A landscape with many valleys, sampled at points; each row gives a point and its height.
From any point a ball rolls to the lowest of the 2 points nearest to it. It stops when none of these is lower. Distance is the straight distance between rows; heights are no part of it.
Z_857: [126 120 119 111 143 126 155 114 123 123 171 189 142 125 169 119 114 103
 128 170  61 118 171 108 154 143 106 173 159  89 101 102 146 151 151 152
 149 163 121 135  93  83 162 193 150 109  58  70 112 173  42 119 125 117
 100  89 106  99 132 133  84 166 161]  height 106
Z_815: [128 134 114 147 101  99 110 114 157 133 125 139 104 137 207 107 114 150
 112 102 141  95 123 158 111  98 133 107 103 178 198 111 105 180 127 163
 133 142  88  68 164  97 120 119 111 124 148 110 158 142 128 130 161 139
 100 175 149 131  61 171 119 139 185]  height 416
Z_434: [165 115 135 125 141 101 150 133 104 124  81 164 169 137  98 132 126 147
  75 176 119 122 140 159 141 120 103  83 130 190 102  88 163 119 145 154
 134 130 115 124 145  97  89 168 217 110 107 134 161  84  80 178 125 223
  67 161 123 130 159 128 160 154  93]  height 306
Z_199: [123 165 135 113 113 189 159 156 127 172 204 126 141 140 158 164 142 153
 153  70 128 163 133 126 145 134 184 143  99 145 182 125 148 166 107 117
  80 145 119 163 156 144 146 109 122 119 136 166 183 167 147  89 136 146
 112 139 138 104 111 120 145 103 158]  height 632
Z_708: [111 130 131 172 121 127  69 125 117  96 102 118 117 139  79  99 175 127
 134  89 183 127  88 195 100 133 137  88 128 119 117 138  88 115 106 124
 149 153 178 134 191 136 129 107 119 102 200 122 172 110 179 158 127 108
 155  79  96 108 141 130 126  87 125]  height 284
Z_683: [102 100 122 105 141  91 117  99 151 186 164  96 133 125 168 121  97 131
 187 163 131 174 124  88 135 131  94 172 128  94 100 156 116 165 161 126
 139  96 106  96  53 142 153  97  97 131 110 129 108 132 120 120 103 107
 148 138 166 197 122 117  90 139 137]  height 273
Z_311: [136 136 224 104 173 144  99 104  71 149 127 104 182 142  80 127 164 167
 131 158 148 189 111 143  96  92 143  86 126 140  85 164 153 161 151 108
  87  96 171 138 108 156 116 111 106  94 107 187 153 114 204 157 116 170
 147 120 114 167 182 116 130 134  96]  height 454
Z_19: [139 115 102 124  98 165 176 169  94 120  95 176 113 172 147 141 136 130
 121 129 110 114 145 166 142 150 129 134  72 186 112 111 164 154 137 127
 148 165  87 168 187 130 118 139 129 156 150 134 140 119 147 108 106 146
  88  97 167 142 117 137 175 119  98]  height 536
Z_792: [ 84 105  83 131  87  97 131  92 107 195 128 133 150 126 102 149 102  86
 132 137 125 140 105 101 154 158  88 121 149 115 138 113 100 107 115 114
 149 145 152 158 117 181 103 121 117 163 132 102 137 149 133  99 140 118
  97 142 112 104  92 141 155 131 132]  height 594
Z_378: [ 95 157 165  99 134 134 104 124 116  80 155 134 154 133 114 150 125 127
 148 127 134 141  89 133 151 101 127 118 117 102 101 140 159 114 120 123
  90  96 180 167 120 155 133 120 128 117 118 206 140 148 154 114 106 118
 101 103  87 100 110 124 138 134 137]  height 711
Z_210: [ 86 184 149 131 156 176 175 116 121 150 203 103 156  53  73  97 158 128
 152  73 127 183 132 112 122 138 174 138 167  88 108 114 151  79  55 136
  93 127 116 141 101 133 137 141 145  97 115 120 136 103 133 175 100 106
 151 108 121 114 219  75 127 111 149]  height 613
Z_317: [151 168  82 162 133 132 127 115 100 211 126 185 139  95 130 136 161 125
 151 103  99 155 132 144 130 147 145 148 138 145 155  87 165 111 138 104
 159 146 100 116 154 142 153 113 134 185 115 111 117  81  84 148 164 146
  86 144 114 144 148 157 113 142 107]  height 602
Z_816: [172  75 175 152 163  98 120 146 115 108  98 176 172 108 139 135 157 114
 161 174 147 146 102 145  65 138 134 158 156  62 157  93 142 140 151 137
 206  87 153 142  78 119 155 143 134  85 127 154 124 105  84 126 110 141
 127 138  71  93 143 109 126 118 103]  height 143
Z_319: [116 129 117 153 136 139 109 131  92 127  60 114  96 121  57 146 133 116
 108 110 164  99 103 156 118 137 106 106 131 141 109 113 110  68 102 154
 153 140 144 147 166 146  84 108 178 119 172 139 124  77 146 163 126 112
 155 134  86  98 142  85 166  93 111]  height 239
Z_623: [116 161 179 117 120 161 142 127 172  86 126 119 132 172 137 161 127 205
  65 161 120  64 121 150 142  76 155 114 113 151 129 125 139 140 153 150
  97 114  95 145 141  93  92 150 118  96 136 118 136 175 113  64  89 195
 104 122 130 105  84 124 124 146 161]  height 392
Z_442: [153 140  61 140  98 142  97 172 119 126 147 119 140 102 127 108 134 125
 153  50 156 160 135 109 104 137 181 132 137 185 137 155 133 100  81 135
 133 116 162  86 130 121 144  82  96 142 159 178 127 131 112 194 121 126
 164 171 122 114  92 208 114  77 100]  height 246
Z_676: [139 150 139 138 132 149 119 127 125 131 102 130 122  66 114 124 153 119
 152 122 150 126 163 123 116 123  77 133 130  98 109 151 124 152  92 179
  91 119 141  99 113 136 147 117 148 145  90 160 120 107 140 133 155 100
 127 157 145 134 153  70  99 154 145]  height 497
Z_248: [109 119  94  86 112 154 170 171 111 101 115 145 122 160 145 208 106 133
 134 144 131 105 111 150 185 164 135 130  81 165  83 149 158 141 157 117
 116 130  98 157 143 118  91 138 158 136 137 163 133 148 141 103  91 110
 101  79 156  90 100 113 176 135 114]  height 511
Z_709: [118 121 114 119 118  54 154 125  82 144  86 141 112 119  83 100  88 105
  93 164 129 127  81 111 135 102 107  77 132 130  95 104 164  69 131 108
 138 126 128 124 153 166  67 157 153 152 126 123 108  78 130 149 123 128
  75 134  87 141 151 149 186 126 102]  height 162
Z_520: [104 169 152 145 130 129 115 132 142  77 132 105  84  85 120 118 128  98
 148 106 122  89 138 100 132 107 110 110 144  70 159 156  86 136 105 143
  86 120 150 100 139 101 145 123 118 116 126 141 121 146 164 130 148  62
 137 122 111 130 126  83  97 165 156]  height 453
Z_811: [163 168 118 107 139 162 195 146 116 161 153 160 130 141 164 170  95 148
 148 102 116 139 160  94 161 105 162 129 113 184 152 110 166 163 146 125
  48 135 125 138 115 124 131 140 129 158  97 144 123 162  82 104 163 171
  94 174 175 122 141 137 148 132 144]  height 604
Z_713: [123 143 147 125 103 147 161 114 171 185 182 153 111 110 146 107 123 112
 117  85 117 109 162  95 119 140 126 137 148 116 234 118  95 166 125 103
  84 208 133 169 129 121 154 131 125 106 129  72 142 195  75  52 176 148
 134 160 135  96  92 155 101 148 159]  height 342
Z_536: [103 132  72 102 103  43 149 145 151 138 155  99 112 132 123 138  84  94
 134 113  94 162 103 101 181 156  95 165 154 113  98 145 158  81 178  88
 119 147 140  98 129 141  89 160 149 138 128 116  93 130  67 187 109  99
 168  80 103 109 155 190 166 103 139]  height 147
Z_862: [142 123 143 130 138 170  79 104 123  98 118 166 153 120  65 135 145 127
 110 131 113 104 122 146 138 143 108 132 162 110 117  93 149  49 152 135
 207  96 169 186 163  92 119 123 177  82 131  93 134  79  97 158 109 146
 118 100  63  79  83 101 141 125  81]  height 135
Z_369: [140 135 129 160  94  98 131 115 190 149 146  91 109 129 185 115 130 148
 136  87 156 132  83 123  86 115 166 130 118 130 247 113  87 119 124 117
 139 149  90  94 144 123 141 129  72 115 191  78 139 162 116 115 151 118
 131 174 148 140  80 219 127 103 165]  height 368
Z_652: [141 118  87 129 125 135 130 130 151 101 130 131 140 139 222 120 141 175
 156 124 135 107 127 141  77 135 158 152  92 137 137  96 154 167 129 157
 170  98  63  80 131  89 150 123  81 123 151 155 132 131 124 126 102 113
 112 170 166 130  55 172 124 128 158]  height 458
Z_196: [125 166 129 123  96 153 162 125 195  50 131 129  86 104 155 110 138 101
 104 111 132  63 128 116 119 130 133 110 118  74 158 128 103 122  69 146
  79 161 127 119 146 108 129 172 134 108 184 122 114 178 145  83 120  49
 152 131 110  89 123  84 144 130 184]  height 415
Z_293: [105  74 149 118 122 110 133 139 186  66 163  95 135 170 200 105 128 145
 145 160 117 160 129 124 114 104 143 131 110 100  85 170 107 186 136 141
 157 106 112  98 118  53 146 136 126  51 163 121 154 179 165 143  77 109
 166  88 152 185 130 167 112 131 169]  height 544
Z_979: [146  97 136 178 122 131  45  85 148  85  67 103 115 142 155 146 141 112
 125 186 146  52 117 173 131 136 110 163 112 139 118 111  56 111 177 163
 201  75 112 115 109 115 157 141 123 119 146 127 100 125 122 117 158 110
 156 148 118 120  76  84 100 150 105]  height 131
Z_908: [ 96 133 169 131 130  91 116 101  70 167 106 115 177 129  94 113 149 120
 143 195 146 176  77 151  94 110 106 139 116  82  84  97 155 106 112 108
 134  97 176 170  86 217 119 138  98 139 109 158 103  94 179 109 102 133
  85 128 105 125 169  79 134 104 113]  height 651
Z_890: [ 50 172 129 120 113 158 123 107 130 102 152 106 142 146  92 129  79 140
  80 139 114 117  98  93 161  86 119 109 164 166 110 123 109  91 127  81
  79 115 116 193 111 193  88 105 116 152 129 100 119 163 167  41 102 147
  95  90 104 163  72 135 118 139 135]  height 448
Z_353: [138  90 117 131 105 105 169 136 160 121 143  89 147  77 149  67 117 153
 149  97 141 174 142  76  79 134 141  99 166  98 156 106 119  96  62 125
 146  94 106 110  87 123 131 114  60 121 144  92 110 123 126 120 112 153
 169 200 162 135 114 162 132  84 128]  height 245
Z_376: [ 93 117 126 127 107 125 173 150  90 128 122 117 174 105 110 133 115  88
 142 150 173 139  95 115 113 137 126 124 122 102 107  90 150 117 114 124
  92 110 126 138  18 217 120 124 136 139  98 168  93 121 135  93 118 105
  79 118 137 160 155 110 129 133 123]  height 603
Z_932: [121 127 129 107 161  85 134 136 120 177 125  52 116 152  85 112 133 151
 111 106 155 171 124 146 116 129 100 147 113 173  47 158 164  89 137 129
 113 141 147  94 155 150 113 110 133 140 147 146 125  79 138 189 118 117
 173 156 140 134 166 141 132  63 120]  height 331
Z_214: [119  93 138 133 135 134  68 169 104 133 151 125 163 175 150 154 145 131
 174  97 161 168 109 153  96 146 170 143  93 169 143 148  95 183 159  89
 129 119 149 123 104 153 165  74 113 120 145 165 160 137 168 139 116 130
 155  98 165 169 129 154 117  90  96]  height 710
Z_847: [184 106 150 115 127 165 130 106 184 103 111 144  78 102 145 160 113 121
 167 129 105  77 157  79 159 155 133 153 160  52 209 125  83 120 151 137
 147 118 113 136 107  67 165 132 119 109  99 105  88 165 104  92 164  78
 172 140 159  77 113  36 140 151 136]  height 256
Z_287: [119 105 114 108 127 163 125 149 122 178 130 111 142 183 142 142 138 132
 156 103 199 157 122 144 112 175 148 151 101 171 132 157  78 193 121 141
 120 140 108 124  95 142 145  80 131 100 149 127 158  94 180 117 125 115
 181 117 232 186 160 101 132 100 144]  height 679
Z_295: [184 132 124 153 114 146 135 145 118  98  82 168 113 137 172 171 172  99
 145 108 153  79 128 171 139 148 156 141  83 125 152 101 101 181 139 137
 123 165 137 152 128 124 177 152 146 146 161 168 127 152  94 103 128 101
 130 125 140  78 109 106 139 125 159]  height 344
Z_934: [ 66 154 111 134 139 178 128 118  79 157 153  84 132  99  41 117 149 122
 123  65 139 167 144 108 142 150 139 129 159 140  78 139 113  96  14 133
  74 137 162 156 127 144  84  92 151  95 131 143 143 115 178 159 109 100
 139  97 124 119 185  99 106 109 145]  height 580
Z_386: [169 126 154 142 170 153 146 184 147 127 130  75 129 121  99 131 130 118
 125  81 164 135 136 130  84 154 117 146 162 117 151 139  85  95 116 151
  90 149 133 132  87 109 149 102 134 107 148 125 112 136 101 138 135 132
 205 135 181 124 187  98 116  60 111]  height 712
Z_925: [141 122 104 143 126 110  82 136 122  83  79 126  72 145 115 140 110 114
  97 139 116  64 184 145 168 146  90 137 109 187 104 158  99 143 133 155
 125 147 110 101 163  94 135 116 141 174 113  87 115 125 119 135 163 106
 164 122 154 125 114 121 115 125 120]  height 447
Z_291: [124 123 109 115 124 115  86  94  92 211 145 120 169 135  70 170 161 151
 159 114 126 184  86 150 126 128 127 157 115 173 120 128 163 107 145  83
 137 106 164 143 126 188 112  81 109 149 131 180 152 120 132 161 124 167
 113 144 115 101 118 185 133  88 101]  height 771
Z_338: [158  74 122 145 130  87  87 106 149 125  76 150  94 140 176 125 126  89
 160 158 153 109 133 133 111 170  88 180 111  98 149 132  93 148 184 125
 185 119 108  98  92 112 174 131 102 162 119 110  95 103  95 121 157  79
 174 141 133 125 118  96  95 124  80]  height 19
Z_563: [111  87 150 100 133  79  79  91 148 171 177 142 126 160 111 122 111 118
 134 139 123 185 115 120 149 114 123 117 131  96 171 152  99 155 112  77
 139 180 200 149 174 131 131 131 105  84 148 117 174 199 163 133 137 131
 146  88  99 118 118 191 122 145 150]  height 668
Z_472: [ 89  92  92 110 143 102 114  90 118 226 141  91 115 142 104 125 148 121
 124 105 135 196 122 155 145 163 126 151 110 139  60 161 133 119 125 106
 194 157 128 107 155 138  99 124 138 112 107 136 155  95 153 191 111  89
 183  93 129 131 172 117 129  98 133]  height 395
Z_358: [149 117 131 135 118 139  92 104 169  59  74 144  94 145 138 177 132 119
 112 192 128  22 148 139 162 135 114 158 129  74 126 130  73 122 162 140
 170 111 116 136 121  76 161 158 123 108 122 121  96 170  95  86 129  95
 149 123 129  86  99  47 105 160 139]  height 198
Z_598: [121  78 121 108 159  64  98 105 155 168 111  76  89 174 159 133 101  89
 185 140 177 134 125 105 133 155  74 154 117 111 110 175  66 169 185 105
 156 125 145  91  86 147 159 111 123 147 108 133 119 135 116 152 144  65
 176 121 169 155 131 143 119 115 128]  height 152
Z_301: [173  92 150 124 155  81 119 126 100 122  66 130 159 134 147 125 133 160
 108 183 145 120 155 143 102 120 106  70 111 134 125 121 151 126 144 171
 128  88 123 120 119 118 127 144 140 123 110 173 161 106 138 136 128 183
 115 212 151 135 128  90 170 148 118]  height 353
Z_502: [123 108 113 110 130 210 146 176 119 177 164 124 140 154 119 162 168 190
 137 103 167 158 155 159 134 174 169 117 116 172 160 129 137 167  99 152
 134 137 101 159 163 118 140  91 138  89 140 134 199 119 155 129 119 190
 145 120 187 145 125 105 135 116 135]  height 653
Z_80: [113  74  92 119 112 126 123 125 150  42 151 149 111 139 215  99  87 138
 153 145 119 134 146 104 118 127 165 100 114 127 116 136 140 167 148 146
 184  92  83  63 127  98 137 111  86 100 139 125 134 156 170 151  95  94
 157 109 160 182  76 218 135 171 134]  height 504
Z_264: [136 148 166 100 106 151 142 132 160  74 125 137 162 164 126 150 106 154
  70 165 118  80 106 149 118  79 146 126 130 162 155  97 167 118 120 114
 105 123 122 123  87 155  95 138 127 126 124 165 104 189  82  67 112 178
  89 126 105 123  71 164 131 134 117]  height 355
Z_163: [137 133  92 143  96  93 118 147 160  33 112  86  51  90 139  95  98  83
  84 110  90  72 184  74 128 116  83 108 139 144 119 167  82 129 100 155
 111 169 135  75 124  65 127 142 139 173 121  84 103 157 113 172 169  74
 190 126 129 135 159 156  99 108 129]  height 390
Z_803: [129 151 174 105 138  75 147 149 141  75 137 125 112 199 147 115 137 115
 134 156  99 172 123 158 123  73 155 128  80  72  88 185 181 114 121  90
  80 121 152 163 231 106 125 169 112 143 157  98 108 131 183 108  98 105
 120  88  90 145 145 131 131 121 164]  height 521
Z_689: [184 129 132 154 149 144  85 144 138  81  64 117 114 155  96 137 154 151
  57 167 148  60 155 152 161 144  83 102 134 202 108 134 104 107 131 179
 137 117 123 130 172  84 108 128 174 104 139  95 142 111 108 143 147 167
 160 142 144 126 112  87 121 120 104]  height 459
Z_10: [130 152 119 140 107 154 156 128 177 141 159  85 113  95 149 101 106 153
 110  58 139 126 144  65 104 111 132 117 166 142 218 114  97  79  65 136
 109 101 118 142 138 139 119 115  66 131 180  75 103 145 116  93 157 157
 157 214 145 115  90 169 123  78 142]  height 309
Z_446: [108 163  54  92 116  95 172 152 171 126 186  82  74 136 167 133 132 118
 130  86  84 132 125 111 147 152 118 167 104 160 101 162 143 114 143 104
  97 163 126  89 154 102 125 117 139 138 168  72 110 111 130 193  92  78
 179  88 148 141 156 174 131  71 140]  height 260
Z_941: [124 158  68  94 116  93 115 147 158  91 179 106  58 103 151 136 130  98
 138  65 102 111 173  72 165 129 120 134  91 164  99 197 127 145 125 122
  75 153 147  84 170  81 133 134 137 159 125 112 111 151 133 160 165  52
 149 113 118 140 166 140 120 105 161]  height 330
Z_958: [162 174 117 149  88 171 150 144 168  66  93 123  81 121 152 150 153 101
  90 107 121  31 118 139 118 148 142 144 131 136 144  86  87 147 114 144
 103 182 120 137 121 117 130 164 164 140 173 120  91 171  88  68 139  97
 142 100 142  94 136  87 125 137 177]  height 382
Z_156: [141 124 157 131 132 139 119 133 117 145 134 169 185 114 130 118 127 162
  97 181  98  94 112 135  93 120 139 127 163 141 195  68 132 137 149 138
 139 111 121 121  59 144 145 126 141 109  87 136 128 131  51  99 133 194
  58 147 105 118 107 155  98 157 101]  height 289
Z_817: [117  97 168 111 136  99 104 113  93 241 168  91 157 156 103 166 166 126
 147 124 147 211 113 146 139 150 123 139 124 144 120 155 143 154 111  93
 116 149 199 153 111 182 137 136 128 137 102 155 169 153 122 169 151 163
 126 140 143 116 167 160 142 117 146]  height 802
Z_538: [152 145 114 137 110  70 143 113 103 198  87 122 156 139  93 105 114 158
  57 185 121 116 124 148 120 104 106  95 141 163 141  99 136 117 131 124
 111 145 116 128 129 172  88 154 163 171 123  91 128 107 109 108 142 205
  72 159 129 140 137 159 144 153 127]  height 241
Z_322: [ 85 138  86 155 106 157 111 165 146  90 158 105 165 122 161 131 129 102
 125 170  93 117 111 149 125 165 110 186 173 127  54 108 117 124 136 147
 147 148 127 130  67 158 141 124 179 114 133 165  70 164  77 135  83 104
 131  63 114 139 103 147  56 118 123]  height 298
Z_896: [118 184 100 151 112 167 139  87 108 206 167 157 109 106 167 105 153 186
 131  89  61 150 137 173 139 126 160 125 140 160 147  92 178 146 144 122
 179 165  73 106 201 103 144 120 128 141  85  79 151  84 126 149 153 155
  95 127 133 153 143 163 119 179 129]  height 562
Z_91: [112 177 130 129 119 186 137  85 150 103 146 162  88 126 143 148 131 144
 142  97  93 110 130 102 186  89 135 134 117 123 120 141 142 136 157 108
  82 110 103 161 148 112 140 117  92 170 101 138 120 154 151  43 150 103
  87 122 125 133  65  89 128 173 147]  height 358
Z_470: [100 141 184 136 129 130 130 119 106  94 138 125 194 122 100 126 163 154
 121 187 148 117  84 164 105  86 137 115 114  83  88 119 162 102 150 120
 148  94 140 172 116 164 102 164 141 103 141 147 121 108 162 103  75 155
  93 109  69 126 124 104 135 114 112]  height 685
Z_791: [142 151 169 137  96 186 102 142 126 152 131 197 103 128  99 125 142 102
 115  97 138 104 172 122 133 142 123 127 123 111 218 141  77 157 105 127
  99 166 163 188 144 133 151 123 143 135 104 125 143 169 106  63 164 147
 112 117 116  97 118 107 105 140 135]  height 296
Z_336: [142 173 130 150 112 136 151 143 102  70 108 146 129 141 141  80 102 105
  66 181  96  75 156 116 115 112 124 109 150 116 100 124 133  89 110 117
 115 143 127 162 134 127 111 173 148 205 125  47  65 110 113  65 114 164
  99 121 102 169 134 117 116 129 100]  height 346
Z_330: [104 106  59 143 117 101 116 105  97 159 114 189 104  86 135 120 103  76
 123 121 129 142 141 109 152 148 111 108 137 134  98 122 118 157 115 151
 164 161 101 103 148 119 136 141 148 142  86 107 145  82 152 175 163  81
  71 111  92 165 146 141 114 195 113]  height 502
Z_799: [164  88 168 145 141  95 132 147 103 166  95 164 187 116 159 126 158 128
 133 210 138 117 117 193  64 137 128 172 118 123 174  77 147 179 150 140
 164 112 117 125  68 160 152 148 140  92 108 195 116 120  65 121 116 169
  77 177  92 137 143 138 102 131 101]  height 214
Z_842: [169 149 144 107 119 222 169 116 169  61 117 183  94 107 167 161 138 137
 154 115  94  63 165  85 169  97 153 126 117  79 134  95 130 113 164 124
 127 103 105 147 153  89 148 146  78 143 105 139  70 149 112  85 155  77
 120 135 134  98 106  35 154 173 127]  height 308
Z_648: [112 101 125 120 154 115 134 122 129 171 105  84 104 189 109 166  96 161
 106 134 145 108  88 121 152 111 119 108  86 194 130 128 110 137 216 100
 149 123  48 106 158 120  87 114 128 118 126 102 153  92 171 131 131 151
 138 139 180 167 118 109 181 152 149]  height 467
Z_723: [140 117 165 125 154 132 133 129 154 120 122  87 104 163 125 167 125 173
  87 159 142  66 125 164 152  97 122 118 124 179 138 118 105 159 170 161
 107 128  89  98 161  97  95 133 178  82 148 126 128 132 115 129 131 191
 128 134 151 122 107 110 157 147 154]  height 424
Z_356: [ 93 117 165 150 154 141 153 125 139 161 183  77 111 102  65 131 145 137
 151  96 146 149 113 138 115 126 150 132 177  37 137 114  95  97 124 145
 146 106 107 120 107  96 147 125 135  67 147  87 118 120 163 151 102  86
 165  87 105 112 189  65  94 132 171]  height 648
Z_27: [ 93 141  89 130 132 166 106 147  97 147 162 110 137  98  82 131 134 101
 141  83 153 157 161 127 140 172 112 130 141 166  73 153 127 161  70 149
  88 162 128 102  90 142 131 110 169 131 113 174 157 124 161 174 131 100
 136 119 151 150 160 112 100 148 132]  height 546
Z_64: [110 188 104 140  94 189 169 127 104  89 114 124 136 110 126 113  72  93
  70 144 103  48 134  74 147 118 123  81 158 144  94 102 120  89 103 123
  94 134  97 173 120 162  94 141 115 179 109  78  95 123 160  54 106 120
  67  93 100 149 102  94 128 155 102]  height 396
Z_234: [140 118 207 117 152 121 115 141 121 104 149  98 107 170 102 112 147 156
 137 127 138 175 138 158 101  80 150  99 108  82  85 200 148 161 127 113
 116 118 178 141 189 108 136 135  97 103 144 140 149 107 210 165 109 125
 148  75 112 156 169  90 126 127 132]  height 493
Z_221: [183  84 171 135 157 118 131 146 124  96 131 187 118 112 122 125 134 119
 154 138  97 139 158 123 120 138 155 153 142  60 155 110 157  70 161 124
 208  84 161 168 155  60 139 159 117 110 140  91 119  88  91 149 112 164
 154 107  93 102 127 112 132 101  78]  height 70
Z_686: [122 134 132 127 166 190 154 131 119 115 107 130 116  95  70 162 110 152
 117 106 115 116 117 145 173 106 137 112 154 119 132 103 152  51 168 138
 153 115 118 152 154 103 103 135 186  78 126 116 140  74 143 162 102 137
 116 102 114 109 156  54 158 129 116]  height 189
Z_904: [118 142 105 152 130 124 115 122 136 118 144 109 150 120 112  90 141 135
 121  60 136 153 104 131  85 114 155 109 136 149 134 130 130  95  85 109
 127 153 151  98 147 131 110 102 119  89 180 116 161 125 163 189 120 118
 149 108 108 131 136 184 123 112 151]  height 312
Z_77: [159 154 170 133 122 123 120 118  91 121 128 203 153  91 159  61 158 106
 149 123 125 137 189 118  88 106 147 108  89  97 149 136 143 158  67 152
 128 132 168 143 175 128 168 148  63 160 107 149 170 126 139  97 156 136
  83 187  85 124  93 138 111 141 113]  height 203
Z_325: [130 181 140 157 109 162  87 111 107 119 117 192 147 100 117  74 151 109
  91 113 129  86 169 163 101 104 130 112 124 126 149 132 149 131  79 134
 124 165 176 181 177 161 142 121 119 152 120 130 155 142 138  79 153 152
 100 142  80 118  86 113  91 155 106]  height 250
Z_600: [181 107 151 114 159 127 157 163 162  89 100  90 109 109 128 124 155 118
 155 104 173 146 182 115 129 165 110 142 149  89 166 154 115 125  83 170
 109 117 171 118 118 105 167 129 105 127 156 167 139 174 104 141 124 122
 208 196 176  82 148  94 141  52 127]  height 737
Z_396: [127 101 190 105 161 144  90 115  73 134 104 104 171 146  84 131 134 177
 115 186 149 139 116 157 113  88 110  99 106 188 123 138 152 146 179 129
 113  60 120 129 102 155  98  96 114  79 108 189 145 106 162 160 109 189
 135 150 133 146 103 128 149 142 101]  height 407
Z_579: [137 156 126  98 154 124 160  94 143 107 104 134 128 105 128 176  89 126
 146 154 109 115  99 100 198  93 111 121 136 109 115 127 153  93 170 112
  61 100 104 134  92 156 118 148 127 170  74 159  84 130 128  81 162 123
  82 154 129  96 123  93 161 169 131]  height 419
Z_865: [105 164 138 137 130 150 159 134 105 120 137 132 157 101 147  96 117 125
 131 135 150 158 158 101 120 126 133 134 154 113  95 111 133 149  95 150
  56 120 101 138  47 163 136 104 127 191  87 140 105  98 121  82 148 114
  92 118 146 189 169  99  88 159 117]  height 553
Z_344: [123 102  78 155 109  90 114 110 104 156  79 171 132  98 142 154  93  82
 132 170 117  97 112 110 138 159  88 110 131 128 122 109 117 140 132 133
 157 123  95 108  90 141 124 153 153 146  84 117 138  97 100 136 177 120
  63 148 114 109 100 117 143 170 115]  height 545
Z_361: [147 117  77 122 129 105  88 148  93  58 112 141 145  92 135  72 112  94
 151  79 165 146 114  98  97 124 149  85 109 149 104 167 137 130  83 112
 114  97 158  73 101 143 120  89 116 177 130 204 148 117 136 189 134  91
 152 160 109 146 127 219 126 108  73]  height 316
Z_346: [129 141 105 116 153 138 156 109 122 174 145 129 110 129 147 155 107 187
 121 111  87 158 126 132 156 125 139 119 111 181 119 119 171  96 182 155
 154 112  54  72 167  90 111 111 132 137  99  94 155  57 127 176 123 165
 125 137 175 160 149 129 171 142 111]  height 517
Z_728: [140 157  86 122 102 134 177 138 111 150 141 133 103 183 171 123 121 143
  95 135  81 100 149 122 149 117 135 121  91 197 116 120 165 153 136 114
  89 167  92 133 166 134 120 125 113 177 133  83 104 138 108  87 121 154
  94 128 172 152  95 141 129 148 155]  height 565
Z_8: [135 113  69 135 129 142 118 139 145 165 146  92 160  88 123 111 139 146
 167  73 155 178 101  89  84 155 168 131 143 129 169 109 120  66  64 128
 181  82 108 112 100 134 121  79  56 118 180 154 145 106 127 145  97 130
 167 191 121 116  95 166 133  59 111]  height 167
Z_948: [ 94 101 102 118 114  76 147 125 102 191 113 149 130 135 132 108 137 112
 138 142 131 203 117 137 133 150 133 119 100 122  86 142 156 174 124 121
 156 158 125 102 140 153 117 159 142 143  83 134 174 102 171 176 128  98
 110 106 149 157 201 161 163 152 133]  height 451
Z_337: [109 115 124 107 132 116 172 140 143 101 189 132 132 119 161 100 124 126
 119 142  72 145 147  95 143 122 111 165 139  68 101 137 151 135 114 122
 111 157 143 130 138 106 136 157 138 148 119  99 114 151 110 140 111 112
 123 101 112 147 144 145 110 138 148]  height 3
Z_238: [112 136 130  97 133 148 106 140 103 102 169 118 163 156 106 165 120 142
 181 113 140 189  81 124 133 122 161 135  82 141 124 163 183 127 129  79
  97  95 155 131  93 168  97  82 116 103 126 206 138 139 161 130  87 134
 134  96 143 128 128 183 159 110  96]  height 736
Z_134: [137 119 116 121 138  39 151 146 113 150  89  92 121 116  67 109  99 111
 101 132 128 149  76 132 127 129 102 142 139 134  86 140 163  68 177  84
 122 144 148 110 112 164  95 135 166 164 124 145  87  76  63 170 113 135
 148 124 118 114 174 146 159  89  86]  height 244
Z_810: [131 116  97 136 124 127 143 168 145 126 119 144 140 154 152 148 123 103
 113 195 102  98 136 136 141 194 124 182 164 117 114  81 111 124 154 134
 196 138  99 151  90 118 151 139 175 115 105 102  75 141  49 133 122 132
 149  73 132 107  98 144  90 139 121]  height 207
Z_738: [155 180 138 167 113 181 136 151 108  94  78 177 153 109 125  74 151 112
  88 137 131  92 175 144  85 127 122 100 150 126 132 110 138 105  66 175
 144 133 132 154 147 141 153 150 142 187 139 104  92  97 117  68 122 177
 102 136 101 132 133 102 101 118 117]  height 297
Z_490: [ 98  74 154 149 137  58  58  76 141 169 103 144 147 139 118 117 153 107
 143 161 128 179  69 162 123 117 125 123 134  72 114 122 117 153 140 107
 185 151 175 108 146 153 136 153 134  90 145 138 172 150 149 170 129 124
 103  99  63 106 140 167 110 157 151]  height 697
Z_666: [142 104 173 125 150  79 103  88 120 135 138 159 152 106 154  76 123 129
 152 154  93 168 172 128  86  71 129 131 134  90 143 155 156 177 124 137
 149  73 169 103 126 112 163 129  54 141  78 124 145 128 149 120 151 174
 113 181 114 158 109 159 102 162 123]  height 117
Z_385: [142 128 101 100 130 145 150 158 142  84 112 131 112 124 125 175  92 116
 137 105  98  86 110 117 162 130 123 131 130 141 121 133 108 109 149 117
  91 107 111 121  90 121  92 115 150 148 114 156  82 150 114 141 155 100
 121 116 137  99 124 129 170 150  94]  height 471
Z_557: [133  80 189 142 184 116 104 121 152 158 132  83 110 135  69 128 117 151
 154 106 143 144 119 116 115 128 113 116 166 100 158 150  54 131 159 117
 116 109 135 119 116  96 121 104 129  77 157  91 125 112 143 149 138 109
 187 110 143 124 185 102 118 116 132]  height 680
Z_946: [ 95  90 136 109 131  74 127  89 160 187 158 120  85 163 107 139  83 113
 140 121  97 172 105  74 171 129 105 131 158  93 187 146  93 128 148  68
 142 152 153 164 164 138 112 133  92 130 154  56 139 169 152  97 173 129
 132 129 140 118 130 164 143 134 164]  height 638

Where does a ball stop that starts at each point below?
Z_896 -> Z_221
Z_287 -> Z_338
Z_689 -> Z_221
Z_80 -> Z_8
Z_385 -> Z_338
Z_234 -> Z_709
